Points, in no order, along strands that fork, close into loops and pass close to each other.
(in the rows, 128 means zero)
Two points are linked if the straight distance between their rows is under 117. Some points are linked to none.
geli: [133 189 126 100 103  76 173 142 117  74 134 163 142  93 101 126 109 141
 103 155 113 116 145 152 145 111 106 212 134 126  87 121 164 101 137 138]
vizo: [147  61  99 112 182 128 136 142 111  95 113  95 155 166 117 122 147 147
 136  98 158 132 180 154 146 129 125  82 133 104  72 120 204 110 170 102]
buke: [122 138 108  81 127 136 207  94 136  90  97 189 147  81  64 167 173 109
  99 197 150 101  88 120 134 111  84 172 136 162 165 186 159 103 128 156]
bovi: [ 98 131 155 111 104 115  91 148 140 162 133 100  95 118 148 109 116 128
 151  96 107 103 108 119 140 139 147 109 139 111  99 142 157 136 130 137]
tukik: [ 99 121 115 142 138 111 125 144 162  92  89 217 161 123 158 112 122 121
 126 193 196 157  79 107 104  98 132 147 134 135 159 133 118 107 149 147]
Kone: [130 160 133 134 123 162 185  89 117 115 163 172 169 112  90 171 133 134
  81 180 100 104 141  95 101 151 102 168  77 156 207 131  26 141 125 128]
lede: [140 153 144 156 119 167 151 111 115 121 157 145 148 104 106 149 119 116
 101 148 103 100 124  96  94 148 117 144  86 130 183 143  17 159 117 125]
bemet: [165 108 133 183 154 153  66 105 128 123 162  87 121 162 177 180 179 109
 140  84 114 167 142 147 143 118 156  69 133  83 107 112 159 129 141  94]
gen: [104 109 139 106 133 159 180 114 124 125  84 151 140 107  76 105  93 140
 103 165 135  64 125 100  97 133 113 106 112 151 157 179  83 148 140 169]
sivo: [126 140 152 145  78 156  65 113 143 167 182  86  44  66 125 168 152  68
 137 123 102 105  70 128 145 122 169 114 159  92 114 187 143 111  71 172]
Nafal: [136  87 103 150 156 104  65 153 133 149 122 120 121 128 178 121 136 107
 160 131 158 153  80 131 123  75 121 109 146 114 108 129 177 141 142 154]
lison: [ 92 167 138 130  92 105 107 122 169 155 136 139  99 130 158 122 124 106
 140 149 161 164  74 103 102 136 115 155 121 148 197 125 128 129  93 132]
mitu: [142 140 165 138 115 171 124 131 117 158 165  83 109 139  89 136 106 138
 122  76  63  96 168 138 151 161 146 121 110 107 117 131  70 156 108 122]
fugin: [161  57  89 148 159 135  53 146 146 161  96 100 112 148 155 125 145  94
 183 136 169 143 100 138 128  78 137  63 135 102 133 137 180 165 141 162]
Digal: [111 102 111  90 125 101 129 128 160 187  85 114 106 196 161 130 138 116
 163 125 156 196 107 136 147 128 127  93 124 150 137 101 226 152 111 110]
furu: [143 120  98  87 113 164 182  98 128  88 142 168 137  89  61 191 189 108
 119 184 129 121 109 141 157 107  88 186 162 150 158 158 169  82 122 150]
Mas: [179  90  83 126 141 166 126 142 117 159 154  90 116  97  62 126 143 100
 168 146 146 100 113 147 144  80 120 139 161 122 113 168 131 143 107 187]
modut: [119 127 117  60 114 146 202 143 129 152  94 137 104 148  62 100  88 150
 120 142 113  92 174 142 140 146  86 177 124 192 126 124 135 166 120 151]
sesup: [127 106 124 154 154 120 140 103 115  51 126 165 187 105 136 134 167 140
 106 132 134 104 130 131 117 100 123 105 144 102 103 149 103  62 163 136]
rinel: [141 144  84 102 130 136 163 123 117 128 135 153 135 147 109 140 131 130
 135 163 147 156 124 121 118 139 113 178 127 166 164 118 117 146 126 131]
vilev: [119 125 147 148 133 116  54 137 137 146 145  92 100 118 174 121 126 117
 154  91 131 134 102 121 115 118 146 103 124 114 124 130 121 160 123 146]
Buviv: [158 102  66 109 175 106 178 141 107  68 120 150 174 128  86 122 153 159
 129 138 153 134 186 203 160  99 106 172 148 144  66 105 174  65 164 133]
gubas: [177  60  80 136 192 147 127 133 106  99 136 110 166 153 141 143 184 140
 140 117 147 157 175 169 141 116 128  93 125 112 100 114 166  94 169  90]
suger: [112 132 109 114 121  85  98 141 143 189 129 119 111 163 174 123 133 119
 167 127 165 183 100 128 134  98 129 129 127 138 134  99 195 163  99 132]
Badat: [109  94 108 114 138 134 142 129 135 156  82 109 140 219 143 114 105 149
 142 110 141 164 145 125 131 152 132  79 102 153 144  80 153 175 143  78]
luvit: [129 172 137 152 129  28 106 169 112  79 148 173 141  79 164  83  98 132
 130 130 129 123 116 118 120  91 115 179 125  95  62 120 144  80 153 157]
pav: [143  54  79 102 158 163  91 154 136 187  86  95 109 146 122 127 126 116
 183 141 173 138 111 127 125 105 138  83 144 126 142 127 198 172 129 148]
pes: [159 120 136 178 172 133 139 138 105  93 144 108 169 170 135 124 131 179
 102  99 103 120 187 162 126 149 129 120  94 108 100 106  45 119 159  86]
Dafa: [147 113  57 124 152 152 175 131 104  99 130 177 175 132  93 151 161 158
 111 187 162 142 134 160 140 106 100 180 133 167 148 112 146 106 154 140]
Vifas: [ 84 115 129 149 140 106 118 139 165 112  59 198 146 132 162  84  89 124
 133 174 200 168  90  91  87 112 132 116 114 151 176 133 113 153 132 142]
vidib: [120 109 117  95 135 180 179  89 125 121  90 111 129 170 107 152 167 139
 121 116 132 150 162 129 139 167 120 109 154 169 143 123 166 104 142  81]
geb: [119 152 156 182 127 156 105 121 129 150 182 139 122 115 135 140  93 114
 111 147 118 116 106  74  85 145 130 129  71 125 198 144   7 170 107 125]
Teve: [168  86  76 127 156 136 117 175 110 152 139 107 119 113  80 103 109 117
 174 150 163  97 113 145 149  75 126 159 149 144  94 133 148 165 108 192]
maru: [141 163 143 155 123 101 140 125 106  65 157 147 161 122 141 146 158 176
 100 109 104 145 194 180 146 137 146 161 124 104  78  90 115  53 153  83]
buril: [145 120 182 146 120 191 107 118 120 170 163  57 115 162 120 170 140 137
 125  68  68 123 169 125 135 170 151  74 109 108 124 119  94 171 110  95]
figo: [143 127  83  89 144 102 151 142 109  58 125 151 160 108  98 126 166 136
 137 150 144 132 140 192 172  98 100 192 169 131  76 130 196  64 155 145]
Lenal: [172  91  77 132 171 114 160 160  93  78 133 129 167 116  84 117 133 158
 135 145 133 112 178 191 146  87 102 165 134 127  81 113 122  98 157 149]
ris: [137 204 170 161  94  94 126 138 107 177 153 114  92 158 125 133  98 141
 113  94  81 139 154 123 116 178 137 164  89 114 149  77  91 165  87  80]
fupun: [127 166 131 148 111  32  95 169 121 132 158 147 106  78 154  88 109 111
 139 133 136 131  94 132 110  89 125 197 134 104  70 107 162 110 123 150]
pada: [160 137 104 122 119 160  83 144 121 200 187  72  48 103  88 150 155  84
 180 121 118 137  97 142 161 100 146 176 153 131 128 145 181 164  70 177]
Nedu: [134 145 146 176 128 146  96 142 125 173 153 100 109 136 159 120 107 127
 127 110 123 121 107  97  96 155 118 120  85 135 184 128  41 196 103 119]
sofu: [146 151 145 177 143 104 103 168 101 128 176 131 126 119 129 101  69 148
 119 127 109 115 141 115  92 128 118 170  84 126 117 102  49 173 128 126]
tolu: [106 116 120  99 120 130 135 105 154 118  84 154 141 177 159 146 167 117
 120 146 176 188 115 118 144 143 128 105 162 158 171 112 173 112 132  76]
fidos: [ 93 181 168 107  97  90 128 157 131 145 146 131  94 103 119  65  65 128
 126 112 102  89 141 104 116 141 126 158  88 127 104 116  97 143 118 133]
fas: [128  68 118  81 153 120 156 144 125 112  93  92 141 140 112  90 114 143
 142  87 139  97 182 145 157 128 134  92 127 106  52 133 205 107 167 107]
kibe: [128 115  92 129 138 143 129 129 117 112 126 154 140 113 126 151 153  94
 134 151 148 125 100 134 130 114 111 135 159 132 141 143 132 107 132 152]
vuzuv: [145  87 130 150 155 151  63 100 149 128 128  95 135 159 182 169 179  99
 147 107 150 162 121 131 137 116 143  38 129 108 150 138 163 130 135  98]
kikug: [ 56 152 155 100  93 107 122 105 169 122  97 145 128 108 182  96 100 122
 110 119 143 119  93  92 103 152 143 108 150 128 149 157 121 101 132 141]
rubo: [151  95 135 179 164 153 103 118 104 116 139 102 156 137 154 126 126 144
 125 119 121 101 138 112 108 127 135  65 119 102 139 129  54 136 150 125]
goru: [161 105 115 158 177 101 132 168  96  92 145 125 169 128 116  90  99 163
 128 127 123 104 172 166 131 106 114 145 124 122  81 110  94 119 165 144]
Soret: [125  98  97  73 137 162 150  98 150 139  85 123 129 177 118 153 158 123
 135 129 169 169 127 127 143 153 117 117 156 171 177 121 195 132 117  94]
Relut: [106 107 116 140 142  74  94 151 131 118  96 131 144 130 190  98 110 123
 144 130 160 129  96 132 118 107 137 115 144 104  87 132 165 106 149 139]
Zaze: [105 156 160 122 121  86 126 149 124 115 132 136 139  93 137  74  72 131
 118 119 109  81 141 117 107 134 137 126 107 115  83 133  78 141 138 153]
sebuf: [ 95 158 172 103  97 184 133  59 152 112 118 134 127 119 143 169 148 109
  92 104 108 127 118  98 127 171 153  87 140 130 170 164 124  95 125 101]
bimev: [126 137 152 123  94 123 108 127 122 158 147  96  95 133 142 141 137 127
 143  81  90 136 147 132 157 160 153 128 131 110  96 117 158 147 114 115]
diziv: [126 160 162 177 115  75  50 146 138 128 170 134  86  69 180 109 100 109
 132 116 109 116  91 118 109  97 145 151 120  86  84 148 117 107 121 163]
rorog: [112 122 122 136 113  93  63 157 162 165 150  92  64 111 170 113 145  95
 171 111 135 143  71 129 141  99 151 116 141 116 118 128 207 148  94 175]
viz: [122 141 107 138 135  65 124 159 133  77 125 193 157  89 155  99 109 127
 136 166 167 133  97 129 113  87 104 181 138 117  99 116 156  89 157 153]
tari: [151 129  82 119 145 110 121 169 127 139 136 134 121  88  73  77 102 103
 172 169 162 106 104 149 133  62 105 206 149 148  85 144 170 138 120 190]
Ful: [112 146 181 110  94 210 104 105 158 202 164  87  62  93 110 152 137  99
 137 108  82  84  97  96 131 162 145  94 145 135 180 172  91 148  77 135]
dani: [109 116 104  95 120  79  88 145 157 169 121  96  88 144 164 114 145 102
 173 122 143 158  73 139 144  97 139 145 154 139 115 126 240 148 104 160]
Bipas: [138 155 158 106 115 142 199  99 118  77 132 134 161 117  75 144 142 146
  81 132  86  98 181 147 137 148 119 150 105 130 132 148  85 110 126 118]
mesu: [190 156 162 165  86 169 118 115 127 132 187  96 114  72  77 169 118  98
  97 118  59 101 135 165 169 106 146 146 138  68  88 173  75  87  76 147]
bigi: [107 154 131 129 126  92 117 125 166 179 127 171 104 158 154 126 117  99
 154 170 190 187  82 120 107 122 119 186 107 168 212 106 134 152  82 129]
Gerod: [122 127 132 102 134 158 184 128 113 118 126 143 144 113  59 125 102 128
 114 152 109  71 160 127 121 120 102 147 115 150 134 163  87 146 129 153]
Tud: [118 155 173 173 105 116  49 128 157 131 173 118  83  77 191 150 132  87
 126 114 108 142  67 104 115 116 155 122 142  86 114 160 121 112 108 151]
Duva: [157 152 146 119  92 186 139 100 121 155 153  96 106 132  90 180 148 119
 127 117  81 133 137 138 142 164 143 127 143 142 143 138 118 144  93 114]
Sataz: [115 148 146 129 108 146 104  90 148 105 125 129 115  92 160 170 162  98
 123 103 113 146 101 130 134 130 149 116 177  96 128 171 172  81 128 123]
lanu: [137 144 114 116 117 195 193  77 114 127 145 153 148 140  93 181 162 129
  96 160 115 130 138 112 114 153 106 155 114 170 210 134  59 131 111 108]
kurez: [ 84 129 133  68 111 129 143 117 134 172  86 106 120 196 150 111 117 131
 134 108 127 158 137 110 148 164 134  87 123 168 145 103 166 159 141  87]
bodep: [107 167 153 184 133  62 102 140 137 136 127 162 145 165 215 101 111 134
 114 129 149 168 108 103  89 133 121 118  98 121 156  88  98 131 131  94]
lud: [161  57  90 113 155 165 110 130 125 136 104  95 139 136 108 136 138 124
 158 123 150 113 134 128 134 111 125  57 137 111 117 145 148 134 161 135]
Gabo: [132 133 159  97  84 170 130 113 132 166 147  88  85 140  95 148 133 128
 131  80  63 101 153 128 158 178 139 112 135 127 117 134 127 146 105 108]
bibu: [116  88  89  66 132 144 163 153 132 173  78 109 100 152  86  88 103 130
 156 131 142 132 132 125 146 144 115 133 139 171 135 109 186 169 114 133]
bavol: [145 153 161 153  81 158  74 132 143 162 183 104  70  58 106 164 126  88
 123 112  76  95 102 146 151 124 167 143 155  71  82 175 121 107  80 167]
logap: [146 155 135 172 124 130  61 137 133 160 181  99  85 117 152 151 142 107
 150 119 105 155 113 119 121 124 143 136 112 114 136 112 109 176  94 140]
Kefam: [ 99 145 152  97  89 149 102  71 173 141 118 113  94 113 160 171 164  78
 128 115 133 158  76 113 135 142 149 104 169 123 169 158 168 107 111 128]
pem: [149 101 119 163 158 118 128 144  98  80 129 142 179 107 128 111 118 156
 120 144 138  97 146 137 112  92 121 123 141  98  89 152  82  98 168 148]
mamur: [154 157 148 164 131 118 143 125 101  85 155 124 138 144 129 154 131 175
  99  95  82 146 189 157 139 155 136 150 115 110  92  99  87 107 150  88]
miz: [112 130 113 138 142 106 127 171 119 140  99 145 144 144 147  82  87 142
 127 158 159 132 123 107  99 127 129 123 118 138 120 113  93 161 144 137]
fesib: [144  63 114 162 186 126 108 156  93 104  96 127 175 156 136  93 104 181
 125 116 140 113 168 140 107 123 140  69 112 108  94 112  88 140 185 115]
zula: [129 108 101  86 136 140 160 158 127 137  92 121 129 177  96  97  96 153
 134 118 141 132 154 145 141 138 116 131 139 155 112  99 147 159 134 128]
Zitus: [172 101  73 118 154 147 129 164 103 182 139 100 113 177  95 131 145 123
 173 127 145 161 134 153 159 108 122 157 139 157 135  80 159 189 110 140]
loz: [139  96  76  87 139 118 160 142 118 118 101 115 141 141  78 111 124 145
 144 121 137 131 157 152 156 127 112 148 152 152  84 123 187 129 139 137]
padav: [138 142 172 117  90 146 163 113 129 102 136 100 121  49  52 143 119 112
  92 134  57  60 163 161 166  97 115 149 144  86  81 186 106  79  97 173]
gis: [104 174 170 154 116  43 117 150 116 124 123 150 129 139 184  70  71 162
 102  86 105 118 140 108  92 146 130 140  86 111 106  79 101 133 132  98]
Vetik: [139 109  89 119 123 126  73 166 154 215 177  75  44 129 124 119 152  90
 190 135 144 138  80 141 163  98 138 146 136 146 126 120 196 188  60 181]
fon: [101 127 119  92 138 140 199 104 138  93 100 198 157  80  82 155 130 122
  73 195 135  88 108  98 130 122  91 164 102 158 169 187 103 110 141 178]
kasu: [104 129 155  91  85 189 144  61 165 126 110 103  97 105 120 171 173  91
 119 102 106 111  94 101 127 151 147  81 172 128 161 173 166  81 117 118]
deso: [193 116 150 171 113 194 105 127 110 138 182  66 109  78  58 166 147 113
 128 118  64  96 141 155 147 101 148 107 135  67 111 183  63 115  90 147]
zusaz: [ 84 156 166 126 114  78 139 126 127  78 120 149 151  73 151  91  88 136
  96 108 110  84 135 114 119 135 136 118 127 104  71 152  97  88 160 140]
zasu: [102 153 175 154 104 133  82  71 157 102 142 137 129  99 193 161 164  92
 116 104 120 155  78 116 125 134 158  94 158  92 154 161 123  73 125 115]
nobat: [ 83 129 140  97 114  74 134 131 144 171  99 112 121 197 177 116 126 137
 141 101 123 170 132 118 139 146 140  93 115 128 123  86 206 146 131  88]
zazor: [ 86 120 136  99 120 152 181  95 141 103  85 179 152 108 106 136 125 114
  88 188 153  81  96  84  91 117 117 117 134 151 163 168 108 113 139 161]
sul: [113 150 168 161 112 155  80 136 136 185 158  91 110 154 179 143 117 125
 132  99 103 121 107  97 110 164 143  66  93 108 169 122  72 178 118 113]
kod: [152 178 154 167 122  90 126 156  93 149 169 121 119 137 134 113  91 161
 124  94  97 126 171 136 111 143 129 164  97 111 111  79  88 172 113 111]
seba: [165 127  67  94 139 116 177 147 125 105 138 144 146  91  52 137 141 116
 134 192 153 119 120 174 160  87  91 210 152 142 122 130 178 114 128 180]
Tezo: [130 139  99  85 113 169 161  99 138 148 101 133 123 151 106 157 149 115
 134 146 146 158 120 128 132 143 117 154 154 185 198 132 151 146 112 108]
Fef: [103 122 138 116 126 131 161 114 106 128 101 115 135 178 144 120 108 155
 104  96 111 141 182 124 122 178 126 113  99 150 133  91 104 139 144  74]
Rulak: [127 171 158 184 122  83  93 166 130 157 182 138  84  98 144  89  67 129
 143 127 126 106 103  86  92 122 132 182  77 119 128 112  54 166 108 133]
rike: [120 144 115  78 124 113 173 127 116 104 110 139 147 115  98 124 115 139
 133 142 126 122 146 151 141 123  99 176 145 152  93 132 164 108 141 133]
zenaf: [143 149  99  95 115 140 173 137 106 139 131 135 132 169  88 134 113 157
 121 139 118 142 161 136 127 148  99 179 117 178 158  91 104 165 114 107]
tolad: [ 97 126 125  99 133  96 157 138 124  99  83 141 171 137 138  84  86 155
 117 109 136 120 148 125 120 144 120 116 128 141  87 112 134 130 161 126]
kiviv: [136 128  87  99 123  98 151 123 105  77 107 147 141 140 134 133 172 142
 133 125 151 166 149 169 156 125 123 172 166 123  74  98 212  77 150 107]
Mozol: [146  99 155 172 156 194 111  84 118 112 141  83 147 150 163 173 193 140
 114  83 110 155 161 117 131 162 159  31 115  92 147 119 108 108 143  64]
rar: [156  94 150 190 155 174  73  96 119 115 144 119 166 126 178 156 145 127
 118 102 131 115 113 119 106 116 149  44 132  86 156 154  54 116 145 106]
rir: [125  90 149 159 151 153  71 113 142 127 114 125 148 115 186 135 133 109
 134 120 158 109 100  97 102 120 143  31 129  77 148 168 103 100 147 134]
mase: [ 92 149 142  80  97 146 174  64 148  81  90 145 143 103 125 153 166 108
 105 133 130 115 115 117 136 139 127 117 165 133 136 173 160  50 144 112]
vikuz: [106 170 166 121  86 101 126 141 128 190 138 112  75 163 143 114 101 144
 148  99  89 141 133 105 125 165 138 137  90 138 145  86 118 166  97  99]
Vena: [124 115 150 147 136 195 147  56 125  89 139 115 153 131 142 190 191 131
  91 110 119 137 147 102 127 157 147  81 152 126 178 142  95  75 131  82]
Diban: [105 161 154  90 103  78 131 150 120 119 117 128 123 115 124  85  78 140
 133  85  98 103 169 136 151 134 127 160 119 113  52 113 151 115 136 130]
Raror: [133 102  87 141 160 150 149 124 118 146  76 161 150 182 114 127 132 155
 135 176 166 170 121 133 121 135 113 131 121 179 195  93 112 172 123 105]
damu: [122 175 166 175 110  76 106 118 127  80 153 183 154  97 193 156 127 125
 102 127 127 148 108 111 119 134 139 144 125  91 129 112  98  91 140 109]
Nimet: [132 130 101 133 135 120 128 118 117  87 126 159 166 139 151 141 185 137
 125 135 146 164 133 161 156 121 123 152 154 131 112 101 170  73 143  91]
tupi: [202  97  80 127 143 205 113 131 111 158 164  96 102  95  64 172 171  93
 176 158 146 129 101 155 146  78 109 144 166 134 156 157 139 135  94 177]
Fod: [127 101 111 139 118 101  58 159 160 196 158  86  55 118 161  96 127 101
 186 129 152 115  75 107 144  80 146 126 113 134 127 119 173 180  76 186]
Gefin: [ 94 107 130  59  97 136 119 141 165 225 119  97  62 170 124 109 130 114
 161 114 121 152  85 117 154 144 130 115 121 166 165 101 196 170  85 122]
Mulo: [141 134 133  70 131 156 221 123 116 125 106 135 138 119  36 109 100 142
 105 157  97  69 173 145 144 124  72 183 108 178 138 154 119 149 116 169]
los: [119 109 120 103 131 101 131 132 135 117  99 124 135 148 160 111 122 129
 139 101 133 134 132 131 138 141 130 110 138 118  95 114 157 123 156 118]
Zodu: [110 104 123 100 151 166 175 113 125 140  82 109 142 217 122 121 134 155
 105 106 129 148 163 111 125 182 128  70 104 156 157  91 122 156 145  68]
zafo: [ 88 131 153  91 124 159 193  75 127  93  89 147 169 147 125 128 127 146
  79 130 113 104 166 101 120 174 120 101 124 166 156 136 110 104 152  87]
voleb: [108 122 114 119 139 144 162 109 135 121  76 167 153 165 146 127 125 143
 119 159 167 174 118 121 121 149 115 124 140 169 178 103 139 138 133  96]
mopu: [129 149 112 153 127 104 143 136 117 101 164 172 148 105 134 131 111 119
 118 177 136 127  99 119 110 119 115 175  93 126 147 127  77 124 135 132]
Kem: [101 157 165  84 109 143 203  83 128  96  96 158 154 117  94 145 119 149
  65 140  97  72 157 121 135 166 101 133 111 158 135 163  93 104 134 123]
zesi: [127 127  91 144 142 148 143 135 121 129 112 169 146 144 109 121 107 128
 129 187 170 143 117 118 100 132 110 143 108 168 187 118  79 163 134 142]
geze: [ 84 179 187 109  94 126 104 147 153 159 166 116  74  90 126  70  64 128
 123 116  95  70 114  89 118 161 154 141  90 125 132 147  62 160  96 142]
Neke: [146 104 128 163 167 140 137 150  98 108 124 113 174 158 117 111  96 170
 112 103 124  98 168 132 114 143 135  84 105 111 118 116  55 144 149 123]
ven: [ 94 139 133  71  97 115 186 158 122 147  87 150 124 146  86  63  75 159
 115 129 129  97 153 117 123 152 112 153 116 187 117 108 119 170 125 133]
binen: [ 93 142 136  74  94 115 145 132 132 200 113 116  92 179 131  99 109 148
 140 101 113 147 133 107 130 165 136 122 108 161 157  86 141 170 111 109]
mez: [155 139 123 152 117 132 103 118 111 142 161 107  97 152 140 169 163 134
 125  99  91 175 145 150 153 146 140 136 139 116 113  94 160 134 114 105]
nat: [161 166 167 159  69 144 113 120 141 125 191 108  97  45  86 154 119  72
  97 146  73  92 104 127 152 117 156 164 136  86  80 183  90  97  76 166]
veg: [105 182 166 127  98  54 148 157 112 120 136 129 135 146 144  74  84 161
 108  79  95 124 167 130 125 152 136 152 107 109  79  88 120 129 129 110]
til: [136 149 141 146 130  71 115 126 102  72 133 135 148 113 157 116 135 163
 110  89 106 138 174 164 141 129 140 129 140 100  44 109 149  72 172 105]
Ripad: [157 158 131 181 114 119  82 118 125 149 181 117  87 138 166 186 169 119
 138 112 107 181 105 161 135 113 148 148 135 124 148 121 135 141  98 118]
fura: [111  74 122 141 167 103  93 183 134 138  74 125 137 108 135  50  76 156
 159 119 161 105 117 102 114 103 147  64 120 109  90 127 149 155 168 159]
rineg: [120 107 152 143 146 162 107  83 137 107 132  92 143 161 189 159 170 107
 121 107 129 161 141 120 139 159 141  45 128 108 154 126 147 110 148  66]
zatef: [158 118 116 142 138 178 113 128 114 151 172  93 106  68  56 142 146  91
 154 153 117  92 103 140 141  84 121 161 138 104 138 191  92 134  94 194]
matog: [ 80 151 137 110  98 114 130 116 158 141 112 146 107 103 154 120 115  97
 122 138 149 130  91 105 108 129 123 144 142 144 143 152 147 114 115 138]
Loda: [127 162 172 186 107 106  75 103 136  79 157 160 127  86 186 174 159 108
 105 116 108 159  95 120 113 124 158 117 143  72 111 140 116  60 132 116]
fata: [119 172 162 173  87  54  82 158 133 138 187 144  88  70 146  81  75 115
 122 136 106 103 112  97  97 114 144 178  90  92  94 132  95 128 116 145]
tig: [189 113  91 107 119 200 101 133 129 192 167  65  58 100  66 176 180  76
 173 141 121 116 105 147 160 108 125 139 170 128 154 164 176 155  90 158]
Vob: [163 150  77  91 123 102 152 164 119 129 155 143 107  93  64 112 124 113
 148 181 153 129 121 162 156  74 109 245 131 142  89 125 174 136 112 186]
nere: [157 120  75 101 157 126 200 133 109  85 130 168 172 116  48 150 153 146
 112 191 136 112 161 182 158  99  79 202 126 156 130 135 148 104 129 167]
madid: [101  84 132 143 156 151 107 105 149  98  86 146 169 105 153 117 118 122
 125 133 161  87 101  97  92 112 139  40 145  95 138 161 100  99 157 149]
ril: [106 118 129  74 125 161 208  92 137 113  75 121 139 179 119 115 143 153
  85 124 121 131 170 102 125 179 119  98 126 179 146 115 148 124 153  72]
nekup: [101 103 130 146 153 125  93 156 128 148  88 128 137 129 138  69  82 140
 133 128 141  95 111  95  95 125 143  78 116 129 115 139  87 157 149 157]
zoli: [137 140 112 125 108  80  88 154 117 119 150 135 106 103 142 104 122 105
 154 121 130 141 108 147 136  96 124 175 149 117  76 132 175 108 125 163]
vol: [133  65 121 107 150 159 141 117 130 111  87 115 165 127 111 120 124 121
 132 118 154  97 141 114 116 133 130  45 149  97  97 151 153 111 161 117]
levo: [126 141 170 154  96 140  56 119 159 167 156  94  67  94 159 161 145  83
 146 127 111 135  68 116 122 135 164 110 140 111 152 161 138 120  96 145]
gage: [172 113 145 162 122 207 105 128 117 170 177  65  99  67  43 151 130  97
 156 139  86  67 119 134 132  98 124 121 133  96 128 192  62 134  68 183]
suzup: [171 157 136 120 108 186 179  89 115 140 165 121 112 126  78 192 163 138
 112 138  86 144 150 140 133 152 124 157 125 153 177 131  85 130 105 105]
Rugu: [143 157 146 115 134 160 224 102 121 101 128 114 145 155  64 163 147 183
  71 126  73 107 206 157 134 171 116 167 109 158 144 120  64 118 125  96]
fuv: [118 107 112 144 141  82  72 144 172 174 130 130 108 164 181 126 152  95
 177 154 184 198  56 126 131  85 122 116 138 137 161 124 197 149  93 147]
mamul: [181  78 104 172 173 146  87 126 102 109 166  98 147 152 151 162 181 137
 143  88 127 144 155 156 153 115 139  92 137  87  94 116 148 112 163 106]
Sar: [120  62  86  92 145 149 129 170 131 177  63 114 112 167  86  91 116 138
 177 141 169 146 114 121 128 122 136  88 134 150 142 111 186 192 133 141]
Benun: [141  73  97 135 163 181 166 131 115 122  81 138 163 147  69 125 120 163
 121 162 153 103 140 125 113 129 122  92 133 141 147 145  87 146 142 140]
Nuka: [143  58  98 153 176 107 100 175 117 125  72 141 155 149 135  84  89 157
 140 123 150 127 145 131 117 115 137  84 114 123  81 103 132 172 169 135]
Lub: [120 137 111 130 151 132 174 119 110 109 111 123 151 196 160 142 156 176
 109  97 135 161 192 139 137 180 123 124 119 158 132  76 120 108 141  55]
genan: [108 172 156 186 124  55 101 146 144 105 155 203 149 118 202 121 123 129
 111 142 131 165  96  98  95 113 121 157 109 110 165  93  98  98 137  96]
Vabid: [ 96 110 122 163 161  85 118 160 141 127  57 184 153 151 150  64  76 160
 132 162 178 165 102 106  87 126 135 108 106 149 150  96 111 176 150 130]
rofed: [112 131 163 141 118 141 111  66 135 100 131 124 144 117 165 166 155 113
 102 103 112 128 121 105 125 159 148  94 137 101 155 148  92  93 134 104]
rised: [124 121 131 157 142 130 113 107 120  70 129 155 169 116 171 146 172 128
 111 123 156 141 129 140 137 115 129 114 156 107 118 129 145  67 155 113]
Kul: [106 193 139 107  79  66 147 135 128 104 126 140 120  98 132 106 111 134
 113 120 104 120 140 132 132 134 126 187 140 123  86 110 156 109 127 118]
dez: [176  52  88 142 176 169  71 135 120 156 128  80 118 150 137 154 159 107
 181 118 160 139 119 126 125  97 136  38 129  95 138 129 154 165 150 132]
zazek: [ 70 170 154 121 102  70 115 134 147  87 101 158 140  94 183  96  93 125
 109 131 140 113 102 104  93 129 134 128 137 115 112 140 114  95 151 138]
bega: [149 161 109 108 130 152 195 116 114 104 148 135 141 169  69 162 158 164
 106 140 102 125 177 171 139 157 102 187 120 171 148 104 100 129 119 102]
gutu: [110 135 131 149 137 111 124 124 129  89 114 186 169 116 167 126 119 135
 114 161 158 137 102 111 100 115 116 138 127 126 149 123  94 111 145 127]
tabi: [149 187 116 151  99  81 126 131 117 134 171 171 104 133 138 166 165 129
 130 147 125 197 122 147 142 108 115 214 135 137 155  72 180  94  96  90]
Geva: [145  89 125 146 167 186 156  84 125  91 132  89 151 143 118 184 178 138
 111  88 125 122 167 125 136 150 141  56 131 112 144 137  96 103 146  80]
guges: [124  77 129  77 157 148 177 116 126 104  88 104 145 142  83 104 118 142
 113 102 141 106 174 129 132 144 124  79 141 143  85 139 171 100 157 100]
ruk: [ 92 144 148  84 109  88 199 137 115 110  80 152 145 161 123  83  82 170
  91 112 113 117 171 122 121 160 116 146 112 161 104 104 130 134 149 105]
Zofet: [126 159 132 124 127  48 120 155 106  72 135 158 147 103 146  89 103 142
 126 119 121 120 158 160 123 114 134 173 140 104  47  99 139  81 165 137]
bufi: [132 159 101 137 138  78 150 151 129  90 144 191 158  76 108 112 107 122
 119 184 148 126 109 124 122  91  96 194 107 141 131 128 116 110 152 158]
gab: [113 140 151 159 133  54 110 149 116 133 110 149 142 167 202  91  87 161
 124  97 131 152 136 129 103 138 129  99  98 121 121  71 118 149 142  94]
tuk: [108 107 143 145 142 142 125 124 123 110  97 134 173 114 130  95  86 134
 118 131 137  77 129 111  81 121 139  69 119 120 124 167  75 141 157 157]
seteb: [119 138  98 126 132 100 102 135 171 191 126 144  88 165 158 141 144  94
 164 174 193 203  65 128 133 106 127 161 135 174 190 121 185 166  68 142]
banok: [129 132 183 148 125 169  89 110 129 154 146  72 124 165 170 160 132 119
 125  81  89 126 152 103 123 180 156  39  89 112 162 121  76 168 135  80]

A piece is two or more points that can be reached from each other along the links. Count, over all rows, the pieces, the separate loops (a circle has one, a figure eight two, a Y none), the forks (points with three links) and the tips (points with one).
pieces | 5
loops | 10
forks | 15
tips | 5

A fork is a point with three links, a tip a point with one. Leave the first point through the second and follow the links. Name the first fork or tip that comes.
Diban, Kul | fugin
vikuz, ris | Mas
fuv, seteb | geze
fugin, pav | zasu
Relut, los | furu
vol, guges | rofed
mesu, nat | kurez
Zaze, zusaz | suger
buril, banok | Gabo
nekup, miz | luvit

A tip is a point with one link. Name the tips that can be reached along the links from each point below, in the order of the rows.
modut | furu
mesu | Dafa, geze, Lub
Zofet | zoli
